Each row is a point on a landscape with many peaks, with its height.
A climber steps from a point to the highest of its 2 nearest points, and stops where none of them is higher. Distance is the straight distance between rows; heights are no part of it.
z_493 h=420: 66  120  81  123  125  82  111  76  110  87  100  100  82  75  82  133  117  139  55  120  94  124  73  93  84  66  77  102  81  125  101  119  96  82
z_51 h=581: 97  96  115  122  120  89  100  92  110  102  118  98  94  89  129  111  75  102  93  93  75  88  75  90  81  88  86  99  114  109  107  112  89  86
z_552 h=132: 102  105  121  94  60  139  116  125  82  76  53  111  132  149  99  67  78  115  120  102  118  87  111  98  137  110  86  72  117  102  97  114  119  126
z_212 h=358: 99  95  79  108  114  97  72  64  121  123  104  91  90  110  111  92  117  98  85  81  130  138  95  101  120  99  119  151  93  74  118  100  87  98
z_893 h=180: 83  80  119  81  93  115  120  76  94  85  62  86  117  138  113  102  110  110  68  110  121  123  85  116  100  107  100  60  108  119  117  116  93  115
z_959 h=90: 96  138  86  98  118  108  79  76  103  108  115  116  128  118  109  109  111  84  120  111  115  96  116  104  80  113  107  129  83  91  100  100  72  109
z_721 h=108: 96  80  108  111  93  116  69  79  102  133  86  90  102  112  88  73  86  53  115  119  114  99  79  101  108  108  108  122  65  59  112  78  90  123
z_363 h=191: 84  107  102  76  96  114  95  97  121  85  52  95  100  162  105  105  108  77  109  66  138  136  107  131  118  88  120  83  105  92  59  114  98  95
z_843 h=501: 79  106  104  117  114  120  78  97  96  107  115  79  118  90  89  107  87  110  119  112  101  101  97  71  98  102  119  107  103  70  83  114  80  118
z_79 h=417: 90  100  107  114  99  113  89  81  116  79  101  87  87  98  115  112  78  102  122  79  111  141  105  108  105  115  129  136  105  94  103  108  85  125
z_359 h=329: 93  79  75  103  88  87  86  83  124  118  87  102  102  84  88  95  110  93  90  77  140  148  104  113  136  108  106  127  83  76  79  94  89  109
z_680 h=684: 126  97  115  115  107  90  89  93  90  101  132  86  106  87  102  100  108  104  105  86  107  82  135  88  84  109  120  124  110  82  113  97  99  86
z_362 h=586: 113  135  81  112  128  99  107  111  110  103  123  84  104  100  85  117  92  118  114  117  90  99  95  49  79  59  99  95  128  102  84  109  91  82
z_590 h=199: 116  73  115  122  80  100  105  122  105  102  101  117  108  114  100  72  71  73  129  103  77  63  103  92  112  65  95  63  105  90  92  120  96  92
z_462 h=302: 113  94  99  99  93  114  88  101  111  139  127  97  136  65  121  74  113  68  127  131  113  80  73  98  102  126  120  105  55  102  126  71  81  96
z_26 h=465: 69  100  81  76  104  53  104  97  92  111  123  118  79  102  103  134  123  105  72  104  95  124  93  112  126  100  95  129  100  81  82  120  122  106
z_162 h=219: 80  109  96  69  114  120  120  79  111  65  75  107  110  107  101  131  100  103  90  113  99  120  80  100  74  113  78  98  117  110  112  88  90  86
z_746 h=374: 90  110  74  100  64  104  129  122  97  99  92  127  123  117  95  107  106  94  83  131  100  101  98  89  106  113  90  71  89  100  87  84  82  106
z_57 h=450: 107  117  122  98  112  101  83  78  121  130  118  114  109  74  107  91  108  105  112  131  63  63  62  83  71  78  104  89  65  110  95  121  44  63
z_726 h=640: 96  128  92  106  141  90  101  86  108  104  128  124  90  102  111  128  117  103  105  81  87  87  108  76  105  74  87  133  114  84  72  113  96  103
z_171 h=330: 125  116  97  100  101  96  117  120  95  70  105  98  118  53  80  107  79  116  93  84  97  103  110  79  103  77  76  76  138  121  81  120  116  88
z_641 h=471: 122  138  123  113  118  103  94  64  105  123  143  98  111  94  123  88  127  110  135  113  72  51  62  83  61  63  126  115  86  110  81  116  50  72
z_888 h=143: 119  126  96  95  124  97  109  106  83  98  150  104  106  56  92  113  108  82  136  89  94  91  109  98  94  78  117  105  125  110  80  122  108  98
z_627 h=549: 61  116  113  113  149  70  69  75  112  94  112  108  66  90  96  103  88  122  112  71  83  137  99  101  129  74  87  135  113  113  69  130  117  109
z_751 h=615: 90  113  104  116  154  89  84  64  102  118  138  112  69  95  106  106  127  126  102  97  67  79  119  80  88  65  90  130  103  104  81  129  69  82
z_126 h=340: 104  96  96  108  99  117  91  130  85  118  124  79  132  108  108  85  80  90  118  106  107  46  98  80  104  111  98  75  80  104  112  87  109  113
z_420 h=445: 81  109  82  73  98  65  120  113  81  89  117  90  94  101  100  126  111  107  77  97  108  128  113  121  104  132  106  107  107  80  98  114  116  127
z_8 h=207: 82  99  73  102  93  103  95  96  106  87  79  85  89  144  85  110  100  89  108  52  131  146  82  135  128  89  108  109  89  85  50  99  122  112
z_391 h=618: 94  142  74  86  134  95  106  104  103  88  114  107  99  97  100  128  120  99  113  59  100  103  114  82  126  84  102  115  139  91  52  127  116  105
z_926 h=204: 106  97  101  109  67  133  119  109  99  87  63  90  106  90  78  86  117  120  86  127  123  138  108  91  71  142  107  91  108  90  111  63  106  114
z_80 h=392: 97  91  81  84  76  100  95  107  84  121  88  114  125  114  87  85  103  97  104  129  115  106  107  107  104  134  95  107  77  82  99  81  75  129
z_36 h=262: 92  119  125  95  88  101  102  113  103  115  91  123  114  87  131  57  90  68  101  119  77  56  70  104  91  121  112  78  54  107  134  81  76  105
z_484 h=370: 87  116  116  97  120  78  119  87  93  76  115  104  71  69  53  125  96  105  77  125  83  77  80  96  63  57  56  108  123  108  122  115  97  77
z_396 h=397: 81  95  105  103  104  88  122  122  131  75  82  121  79  74  101  130  93  117  85  99  104  125  122  114  106  100  89  85  124  98  73  122  104  99
z_811 h=281: 110  104  69  75  80  114  105  148  91  92  94  86  115  102  91  127  106  94  86  94  110  119  139  101  125  122  103  71  107  126  72  92  146  102
z_397 h=307: 106  95  86  84  88  100  119  144  82  82  117  96  113  63  85  114  91  104  92  102  102  106  117  85  115  108  87  78  116  126  86  98  131  91
z_708 h=124: 107  131  95  110  120  104  75  99  86  78  135  94  102  68  73  112  115  87  120  94  83  123  121  102  84  87  111  109  106  106  83  108  113  102
z_676 h=373: 107  102  63  75  47  114  101  109  101  113  88  98  118  129  91  81  122  83  106  100  135  115  111  110  145  135  101  95  89  90  92  62  82  129
z_974 h=230: 96  130  102  95  49  162  128  128  108  74  59  101  126  122  98  99  102  105  94  124  120  119  110  88  105  136  100  46  89  117  77  94  103  124
z_296 h=646: 118  66  72  85  84  81  105  100  61  118  113  79  84  102  99  95  101  82  91  69  114  91  103  120  136  109  120  118  81  86  120  76  124  113
z_55 h=451: 68  131  93  85  120  62  116  88  104  72  93  96  88  89  79  141  118  124  53  112  105  142  90  87  98  91  95  110  101  119  85  108  129  88
z_995 h=474: 71  86  109  110  118  117  77  117  112  112  109  83  110  103  93  121  85  75  118  109  104  112  111  100  93  109  97  106  97  93  87  99  120  123
z_106 h=456: 117  92  106  109  75  88  90  133  86  108  110  98  102  103  88  78  98  139  117  119  87  89  86  93  58  102  103  80  110  91  102  75  108  79
z_167 h=573: 95  143  75  90  149  120  117  71  116  72  90  92  74  109  83  133  125  109  106  85  74  96  116  48  95  74  89  114  125  123  72  98  80  80
z_860 h=246: 101  119  92  69  71  153  108  139  95  65  57  100  132  135  98  96  99  91  95  108  140  111  142  94  105  116  90  48  95  127  95  104  115  98
z_918 h=567: 135  80  86  115  90  96  94  97  81  122  149  86  94  78  100  90  99  90  126  86  115  115  74  130  100  88  132  126  75  95  100  72  120  103
z_31 h=464: 91  82  89  54  73  112  123  115  91  86  72  114  106  126  116  111  113  105  97  92  123  112  102  134  116  130  90  78  108  115  99  90  124  102
z_66 h=311: 115  92  92  77  102  77  136  133  81  102  141  108  96  58  104  114  92  100  100  106  87  82  91  104  110  93  84  88  110  121  96  105  136  80
z_626 h=486: 84  131  107  72  125  62  107  67  76  90  105  95  108  86  95  127  115  109  70  95  100  135  69  91  109  103  103  138  102  124  80  95  142  92
z_728 h=518: 54  121  95  86  128  63  88  85  123  79  112  101  91  117  118  118  101  105  99  62  100  125  93  111  147  77  102  136  118  95  69  120  131  100
z_251 h=225: 91  134  130  119  104  112  121  108  133  85  78  116  106  106  110  87  90  70  131  127  74  63  108  67  83  96  112  74  95  101  105  104  78  102
z_846 h=215: 94  149  106  116  71  139  104  119  130  71  59  111  127  137  112  99  98  95  102  110  122  118  107  92  115  114  113  74  92  94  65  97  100  117
z_635 h=596: 97  150  69  64  129  103  121  99  90  61  98  93  93  100  80  139  133  109  90  84  106  107  108  59  114  78  106  106  133  107  76  120  108  85
z_644 h=490: 96  65  101  94  67  101  111  117  98  96  92  101  107  129  123  93  94  85  101  96  110  85  124  116  123  125  98  79  92  101  112  100  103  113
z_93 h=389: 96  116  94  101  128  91  91  72  115  106  112  88  94  91  120  119  105  115  102  85  97  150  109  102  91  107  129  151  103  100  101  95  81  99
z_90 h=522: 112  68  108  120  91  94  82  73  94  117  107  107  104  75  96  86  120  93  87  102  83  125  86  112  85  103  101  104  92  90  113  92  96  100
z_269 h=438: 99  108  91  73  89  126  112  121  111  77  68  123  109  128  108  102  87  86  112  73  112  97  114  116  120  109  83  82  141  104  85  89  142  100
z_441 h=477: 87  103  107  108  94  105  95  98  77  94  110  104  103  119  102  62  61  81  146  98  120  64  97  118  113  113  93  115  86  83  135  95  81  107
z_909 h=112: 83  120  84  63  101  115  116  99  103  105  88  89  113  127  110  116  124  103  71  121  141  110  103  95  92  148  104  90  96  91  130  81  88  104
z_786 h=157: 78  77  96  69  101  94  103  109  111  95  83  76  95  82  83  117  118  108  67  134  132  146  102  103  108  129  98  93  110  97  124  97  114  118
z_258 h=636: 110  94  99  95  90  80  110  100  65  90  121  103  117  94  106  93  103  130  75  104  95  123  96  130  84  126  85  91  107  117  120  82  112  110
z_684 h=550: 80  136  99  110  144  132  90  78  118  80  79  91  94  114  85  114  102  114  119  109  90  99  114  50  88  92  93  107  120  109  79  102  70  109
z_952 h=682: 123  82  83  93  113  89  101  95  54  100  88  102  106  111  103  95  91  94  106  68  100  83  94  104  113  94  124  119  94  90  121  95  93  95
z_351 h=635: 107  95  70  111  111  77  112  88  111  114  123  122  86  138  116  108  96  86  110  60  108  84  87  111  129  75  108  133  96  65  90  109  98  96
z_388 h=616: 114  148  97  94  131  102  117  90  82  86  82  103  97  95  70  106  78  116  102  110  97  51  113  77  66  79  63  80  125  120  108  104  67  87
z_887 h=166: 99  75  122  101  111  126  101  114  116  94  52  98  115  115  107  116  79  108  93  83  120  109  104  98  118  80  84  81  120  106  72  126  118  107
z_810 h=49: 57  113  76  99  126  99  108  93  127  103  91  112  94  112  117  138  128  90  95  91  88  105  101  81  101  97  96  74  109  93  74  116  113  109
z_845 h=613: 97  100  125  119  122  53  108  90  111  86  129  100  102  75  133  123  97  110  67  84  83  93  100  104  96  98  98  112  111  115  96  126  113  84
z_506 h=236: 95  111  61  68  58  129  139  144  84  85  103  100  88  101  85  80  106  139  86  127  117  98  139  95  82  133  79  58  83  129  133  76  106  104
z_369 h=377: 117  83  74  88  77  97  127  123  70  102  123  96  100  130  109  78  59  85  118  69  95  58  90  113  143  86  73  83  105  109  111  84  139  110
z_325 h=414: 111  128  111  119  104  108  98  108  102  93  91  105  100  67  74  94  101  142  107  114  99  85  92  68  60  101  106  114  106  93  81  88  57  58
z_194 h=491: 68  100  98  79  111  54  111  105  109  85  122  107  90  100  121  129  110  79  88  76  91  120  82  100  155  91  105  128  105  91  76  107  153  102
z_276 h=324: 126  75  73  92  59  106  94  104  112  106  87  51  86  110  97  76  106  80  100  66  153  126  142  132  144  133  111  92  89  100  125  63  122  123
z_615 h=333: 119  111  104  88  132  99  95  69  74  115  145  134  69  90  117  109  117  89  69  111  75  67  69  110  79  86  103  152  104  107  110  130  85  93
z_844 h=480: 118  86  114  107  95  95  116  134  85  113  99  97  89  93  90  103  78  133  79  128  80  73  76  90  68  89  80  60  116  105  105  100  101  84
z_937 h=314: 110  78  110  81  84  104  95  120  75  99  88  134  103  106  108  77  80  114  89  118  92  50  96  102  91  111  56  79  87  112  130  90  116  74
z_515 h=228: 82  92  91  101  89  78  90  89  99  97  92  95  95  128  107  119  77  102  84  60  109  152  76  150  128  97  96  112  98  99  72  88  137  114
z_541 h=508: 101  94  135  111  114  107  113  120  105  98  79  86  102  101  87  98  64  103  100  117  99  76  92  82  69  77  77  62  141  113  102  117  116  101
z_384 h=645: 121  103  93  106  81  86  122  133  91  100  103  115  116  102  110  92  66  119  102  92  98  80  114  108  85  122  74  63  115  117  101  107  83  112
z_865 h=101: 70  149  93  83  114  122  101  95  103  78  83  107  120  120  109  114  111  95  105  111  113  85  111  86  98  139  105  103  95  98  100  79  68  107
z_9 h=305: 126  91  126  90  127  85  101  99  85  97  91  120  86  81  93  88  69  85  133  95  66  91  97  111  88  72  78  97  160  109  103  115  116  98
z_657 h=66: 70  85  81  127  127  95  86  88  116  123  92  96  80  86  108  117  125  114  76  96  84  126  98  87  101  87  102  87  85  99  85  125  108  106
z_481 h=496: 107  106  119  129  122  109  70  51  102  120  130  85  90  102  111  88  127  97  138  100  62  84  87  72  68  66  136  120  92  103  105  110  65  82
z_125 h=355: 126  103  125  77  130  107  83  63  77  118  132  122  73  89  113  101  113  80  124  96  50  50  88  91  77  76  97  134  112  103  110  120  74  76
z_890 h=513: 101  55  116  99  75  105  99  106  108  100  87  114  92  94  125  85  87  80  83  104  103  80  104  114  112  116  104  103  83  82  130  112  83  98
z_622 h=182: 105  82  120  123  66  113  93  110  109  105  83  90  122  107  95  92  88  105  97  112  113  135  114  104  96  110  130  83  99  84  114  109  94  133
z_805 h=179: 88  104  100  100  86  110  108  112  114  86  84  87  101  63  63  125  120  121  82  118  121  150  113  85  94  126  104  96  112  87  99  91  109  104
z_81 h=65: 110  102  98  140  125  118  70  69  114  117  116  110  97  88  106  95  109  94  129  70  104  106  98  110  97  68  120  141  71  92  93  89  76  85
z_869 h=576: 66  115  106  119  144  89  67  69  104  105  122  107  58  77  102  96  118  144  113  98  51  125  101  98  86  75  95  123  95  119  78  120  100  106
z_118 h=395: 112  60  123  117  84  81  76  101  86  133  133  95  74  88  99  92  105  96  107  98  74  77  78  133  100  91  87  94  87  77  75  104  127  87
z_184 h=160: 95  71  74  115  76  99  99  89  136  114  53  103  96  120  122  75  114  73  95  78  110  109  106  95  133  94  133  114  65  80  108  87  85  107
z_875 h=147: 83  121  108  93  90  134  113  111  81  60  65  101  130  130  100  71  89  108  112  99  115  69  104  69  100  123  91  84  106  100  133  100  111  121
z_386 h=201: 73  101  111  77  122  115  108  63  112  83  59  86  114  121  114  123  126  93  68  101  106  144  89  105  86  101  104  84  116  116  109  103  105  90
z_583 h=178: 91  89  83  88  81  106  104  107  122  102  46  118  104  163  115  97  117  71  106  83  118  105  109  115  126  90  127  90  83  81  80  99  96  110
z_795 h=354: 119  84  63  97  44  117  105  121  89  109  107  82  89  120  91  83  97  76  114  84  131  85  131  118  153  135  110  99  78  98  96  56  102  115
z_332 h=478: 93  74  118  106  109  99  84  63  83  102  92  94  78  87  99  105  98  78  90  82  79  118  82  128  98  103  108  125  104  97  118  95  117  115
z_215 h=127: 113  66  110  119  62  117  70  87  84  115  98  68  80  113  81  61  76  82  110  100  131  85  88  109  115  115  109  108  69  74  120  59  100  120
z_872 h=239: 89  104  117  98  105  134  110  92  115  79  71  112  99  92  104  100  101  97  105  126  99  126  92  99  59  120  103  101  104  118  137  81  78  91
z_141 h=423: 83  96  96  109  92  74  117  114  120  95  106  90  84  86  104  124  116  105  78  91  102  140  127  115  114  125  120  89  108  86  67  125  120  121
z_479 h=323: 114  91  89  99  92  115  88  120  79  133  141  72  132  85  105  93  118  89  113  125  124  67  110  97  103  126  109  92  69  103  118  83  93  96
z_193 h=44: 77  91  91  98  136  70  81  69  114  117  103  104  65  76  118  124  128  108  63  97  74  136  101  111  93  92  110  114  81  116  107  121  116  112
z_27 h=118: 103  106  99  97  69  116  114  109  103  85  51  120  113  155  97  72  58  87  123  78  115  76  89  110  135  98  94  96  99  84  81  102  108  122
z_501 h=299: 97  64  105  85  80  127  112  142  92  95  68  112  110  104  101  93  90  120  97  126  103  76  87  93  104  118  72  84  90  117  116  75  105  74
z_836 h=666: 96  103  98  84  81  91  126  125  76  94  102  121  99  119  100  102  76  134  79  109  101  91  102  130  76  122  74  71  113  115  117  93  109  125
z_693 h=212: 86  103  132  128  99  106  108  96  129  95  78  123  119  103  112  71  90  53  130  107  79  52  98  86  104  65  94  64  99  94  97  127  95  116
z_712 h=396: 123  108  69  77  102  92  115  114  81  104  117  113  112  124  114  118  74  88  105  73  104  79  97  119  116  96  73  103  126  117  109  96  123  102
z_457 h=555: 105  93  137  131  110  105  69  78  126  105  96  105  84  105  121  95  74  87  105  80  77  65  103  104  78  83  102  110  100  94  105  113  67  89
z_772 h=434: 120  81  111  99  61  108  88  134  71  101  110  106  119  111  77  48  81  120  133  120  102  102  100  108  91  109  97  92  98  95  116  82  98  93
z_870 h=223: 102  117  75  93  60  133  116  133  96  94  79  80  104  98  78  79  112  131  92  140  128  125  128  97  83  159  90  72  92  117  122  65  105  124
z_874 h=375: 92  121  121  111  126  96  114  98  135  67  82  115  70  64  96  114  93  134  100  91  80  120  125  92  86  77  82  100  146  114  71  127  96  84
z_326 h=541: 98  111  148  109  131  100  116  84  105  76  84  89  81  96  97  119  71  110  94  114  72  100  97  94  59  78  84  82  148  129  110  121  103  114
z_22 h=493: 94  80  124  94  90  110  76  122  107  109  102  94  115  104  113  61  78  86  120  117  124  74  116  113  98  134  103  106  78  77  140  100  83  102
z_199 h=432: 109  124  118  112  129  93  97  93  120  109  105  111  105  70  90  96  99  130  127  123  89  69  78  81  75  82  91  94  91  106  79  108  48  52
z_44 h=113: 98  108  82  84  107  107  107  122  77  106  135  102  116  101  80  119  103  119  72  150  133  71  107  95  91  118  64  86  86  115  132  92  94  91
z_596 h=562: 124  77  97  99  88  82  90  91  83  132  95  91  99  84  88  88  127  110  65  131  97  124  85  105  66  112  101  107  99  93  137  89  81  99
z_897 h=344: 130  86  122  93  94  91  86  109  92  134  131  108  86  109  127  85  89  84  97  101  73  62  73  124  73  91  102  91  95  90  131  101  100  58
z_543 h=289: 83  115  98  94  138  107  110  72  122  101  97  100  60  86  105  132  114  112  91  130  80  103  89  79  69  84  97  124  84  113  129  93  56  81
z_599 h=708: 125  107  109  103  124  101  88  95  74  106  122  98  110  119  119  106  97  106  104  94  105  56  105  84  94  105  115  124  101  98  128  98  76  86
z_442 h=415: 103  94  92  86  111  81  108  110  98  79  94  103  104  107  121  124  81  89  95  67  101  99  113  113  108  99  85  98  136  99  100  103  142  105
z_931 h=413: 109  101  93  94  85  111  92  119  56  102  107  115  120  97  65  87  91  100  125  103  97  92  106  120  93  117  88  94  100  96  93  83  101  111
z_719 h=153: 118  70  129  130  67  111  85  100  109  103  91  63  93  89  95  59  81  100  115  90  121  110  113  117  90  119  116  105  94  77  109  79  108  121
z_639 h=394: 76  99  114  109  110  96  118  97  124  77  94  108  75  76  75  128  100  114  67  132  87  116  73  93  76  79  61  97  106  108  108  110  99  73
z_710 h=290: 122  74  84  103  73  94  95  107  123  108  84  77  112  103  95  92  130  78  77  92  124  154  128  120  119  124  108  101  102  100  125  80  123  116
z_105 h=425: 102  60  108  143  65  100  76  94  136  143  101  73  105  88  88  67  127  85  100  111  94  101  100  103  96  116  103  83  75  68  87  88  105  116
z_259 h=650: 110  89  116  116  111  59  91  100  95  99  137  100  88  66  109  111  112  100  96  75  85  96  104  109  96  96  115  128  106  86  92  104  120  80
z_448 h=609: 141  66  62  107  67  90  99  117  76  131  118  78  97  99  85  75  109  86  113  93  102  102  96  114  106  108  133  111  75  90  116  66  107  115
z_723 h=91: 83  74  73  119  106  69  81  92  109  121  106  83  75  99  102  108  116  108  76  75  99  124  99  101  147  79  114  110  66  83  71  116  128  113
z_312 h=261: 118  103  76  94  75  129  104  144  85  83  82  97  125  129  97  98  90  124  89  107  122  96  131  93  115  124  87  67  111  121  87  81  126  109
z_944 h=248: 101  118  59  71  60  135  116  157  78  88  100  109  102  117  92  78  104  127  116  111  111  97  153  89  116  130  102  65  101  117  100  86  113  115
z_537 h=393: 114  113  109  100  112  98  96  108  72  106  93  136  110  99  92  86  97  89  137  103  73  74  82  107  70  84  88  100  105  99  86  87  82  94
z_621 h=431: 91  58  145  133  96  94  77  105  117  117  116  97  82  75  94  103  94  100  99  113  66  89  91  117  74  87  80  73  103  91  83  125  119  87
z_319 h=328: 124  89  104  95  100  86  94  125  80  118  134  120  100  106  120  104  105  107  85  103  87  51  112  111  85  106  69  81  101  109  127  91  123  74
z_620 h=500: 99  71  130  116  97  98  53  79  124  128  122  88  82  77  110  74  125  76  106  116  78  86  92  101  70  81  114  89  68  75  116  125  64  77
z_769 h=376: 125  109  117  101  118  85  82  76  85  121  101  138  99  96  99  74  104  68  143  92  64  39  85  106  86  69  105  113  101  96  87  112  70  79
z_138 h=241: 81  108  125  94  102  109  102  111  112  88  72  99  125  95  108  73  98  55  114  123  83  66  110  83  99  117  120  83  72  103  127  87  83  114
z_864 h=258: 86  105  112  92  75  44  96  84  100  96  85  83  94  119  108  110  95  112  60  68  113  155  92  138  142  111  119  108  104  111  62  102  144  103
z_89 h=529: 104  126  92  102  115  68  106  77  86  88  120  84  119  84  115  119  105  102  85  68  101  138  84  101  125  94  127  150  98  118  74  87  144  103
z_902 h=598: 134  101  83  97  90  79  107  104  65  121  128  96  97  75  85  75  133  121  83  118  102  110  104  115  69  122  106  92  93  107  146  64  99  103
z_292 h=536: 95  81  122  127  93  107  83  79  118  101  86  115  112  106  117  99  73  74  105  79  107  81  110  125  105  92  92  112  76  87  109  115  80  95
z_232 h=181: 93  67  105  116  87  92  102  130  101  95  105  111  108  85  80  91  78  87  128  97  89  101  96  87  126  65  105  80  109  100  81  127  101  112
z_345 h=202: 104  116  120  118  80  122  85  113  115  87  80  104  121  131  92  89  74  95  118  106  132  106  128  115  105  110  114  102  86  93  90  100  95  117
z_938 h=122: 88  98  84  62  109  100  112  98  77  97  94  92  120  114  100  121  102  122  58  120  131  90  93  94  96  131  76  77  91  104  134  92  105  93
z_72 h=604: 106  139  89  110  140  97  126  88  95  98  101  78  93  98  70  128  86  109  101  130  100  51  98  45  76  63  77  92  131  103  105  104  77  90
z_575 h=280: 110  123  103  91  102  102  95  96  104  128  109  118  131  91  135  68  94  74  114  129  92  52  65  83  104  112  127  117  58  95  124  86  65  95
z_228 h=138: 87  91  83  56  93  93  120  120  88  90  79  72  88  94  91  115  118  121  59  122  123  125  129  104  92  132  94  74  95  124  143  85  126  106
z_156 h=356: 91  111  68  93  102  89  136  113  106  98  92  104  94  85  83  119  95  113  83  126  104  110  88  91  93  102  111  89  93  101  96  99  72  90
z_701 h=145: 112  60  123  115  87  105  113  126  107  89  72  96  96  115  93  105  85  123  91  108  95  125  98  100  132  72  90  90  121  103  70  110  147  105
z_230 h=352: 102  129  93  106  110  80  126  94  114  75  103  110  102  64  81  113  87  117  106  79  81  111  110  89  111  71  82  93  170  109  68  135  103  99
z_263 h=443: 92  90  134  110  106  105  100  70  102  63  105  90  83  102  110  109  69  94  114  66  91  114  96  124  99  96  102  127  128  102  112  105  107  110
z_569 h=117: 94  60  99  111  93  74  94  125  106  109  91  92  98  98  98  111  94  114  71  95  82  126  98  107  138  80  104  105  95  102  65  107  142  108
z_216 h=619: 94  117  95  123  110  97  111  80  117  100  120  107  101  123  129  111  98  84  116  70  106  71  102  81  122  88  106  129  123  79  96  118  76  103
z_755 h=629: 117  140  96  92  102  87  124  115  83  96  89  116  116  107  90  79  59  110  120  105  101  55  101  77  75  96  69  61  133  112  121  100  80  104
z_602 h=577: 105  100  95  117  94  87  92  93  82  105  128  73  109  84  93  110  103  102  95  89  98  137  78  108  126  96  132  123  88  95  87  71  139  105
z_46 h=177: 88  73  106  75  105  118  106  99  124  86  60  94  107  133  108  118  85  87  89  68  131  133  114  116  147  75  91  87  98  108  53  129  115  93
z_776 h=161: 86  112  119  87  89  126  126  90  98  56  45  99  115  141  112  91  109  107  86  113  110  97  95  84  84  112  109  72  117  99  144  100  93  107
z_914 h=163: 119  82  87  101  102  95  96  123  90  105  139  101  125  67  79  113  84  81  124  94  104  102  103  105  127  73  97  104  112  103  62  131  98  97
z_513 h=115: 116  84  91  105  103  103  71  62  114  143  84  100  84  92  103  69  117  50  104  93  111  94  78  106  105  97  122  136  45  73  112  82  68  120
z_820 h=139: 98  100  89  114  93  94  74  66  123  120  57  117  109  103  121  67  114  87  99  86  100  111  88  96  119  108  128  130  60  88  105  90  46  115
z_642 h=332: 127  88  119  98  118  88  85  75  79  105  120  110  74  85  93  100  82  82  132  67  61  82  96  108  99  65  103  135  126  99  117  118  103  89
z_963 h=337: 113  97  83  83  111  81  133  107  74  109  120  105  98  63  96  125  110  114  77  110  103  87  79  85  96  97  98  101  97  119  99  108  83  90
z_109 h=298: 100  98  84  86  86  70  83  83  117  101  98  65  99  101  97  90  119  112  70  71  140  164  105  115  148  124  111  126  98  89  77  96  130  108
z_85 h=535: 104  82  115  129  111  105  60  64  129  136  119  82  77  80  95  61  151  102  112  106  68  112  92  79  72  71  128  103  82  84  122  108  75  78
z_328 h=265: 83  93  126  112  127  128  101  79  132  83  69  111  69  93  101  106  95  98  102  130  69  117  90  76  51  78  100  115  95  132  123  91  69  74
z_335 h=426: 113  86  108  119  94  98  105  112  88  112  105  90  98  69  74  98  114  148  97  112  93  112  76  86  59  102  111  100  115  84  81  82  86  71
z_262 h=78: 114  123  81  116  130  103  84  69  109  100  123  113  100  121  110  116  97  78  128  60  116  97  114  114  95  90  113  157  82  100  93  79  76  105
z_192 h=528: 75  122  110  96  124  130  71  75  113  81  86  90  98  102  89  103  104  109  118  107  109  124  139  65  90  112  109  123  103  87  75  104  80  116
z_476 h=468: 104  60  141  125  71  98  77  101  132  124  118  81  93  72  91  86  115  88  100  129  82  94  108  117  81  99  106  75  79  78  101  115  96  72
z_77 h=309: 101  106  97  78  127  101  104  69  93  109  120  111  61  92  100  130  122  106  54  127  77  89  78  79  77  104  95  133  91  104  141  115  71  81
z_311 h=364: 125  64  117  104  59  90  79  107  82  133  141  119  89  100  111  70  97  89  82  109  72  79  82  151  84  106  90  87  78  92  118  98  105  80
z_409 h=357: 107  97  73  107  80  111  113  124  61  105  142  89  108  121  120  65  92  89  135  83  89  39  105  103  106  101  86  69  78  115  127  88  123  115

Call two points neighbours if one is among the 2 nearest of the other. Go from one point of each pair to the other, from neighbour to neighbour, staying as high as possible. Name the lowest point that can't be avoided.
z_836, z_726 | z_684
z_602, z_85 | z_325
z_602, z_599 | z_918

Where does a climber stop that starts at each point below?
z_230 | z_726
z_937 | z_85
z_864 | z_836
z_893 | z_106
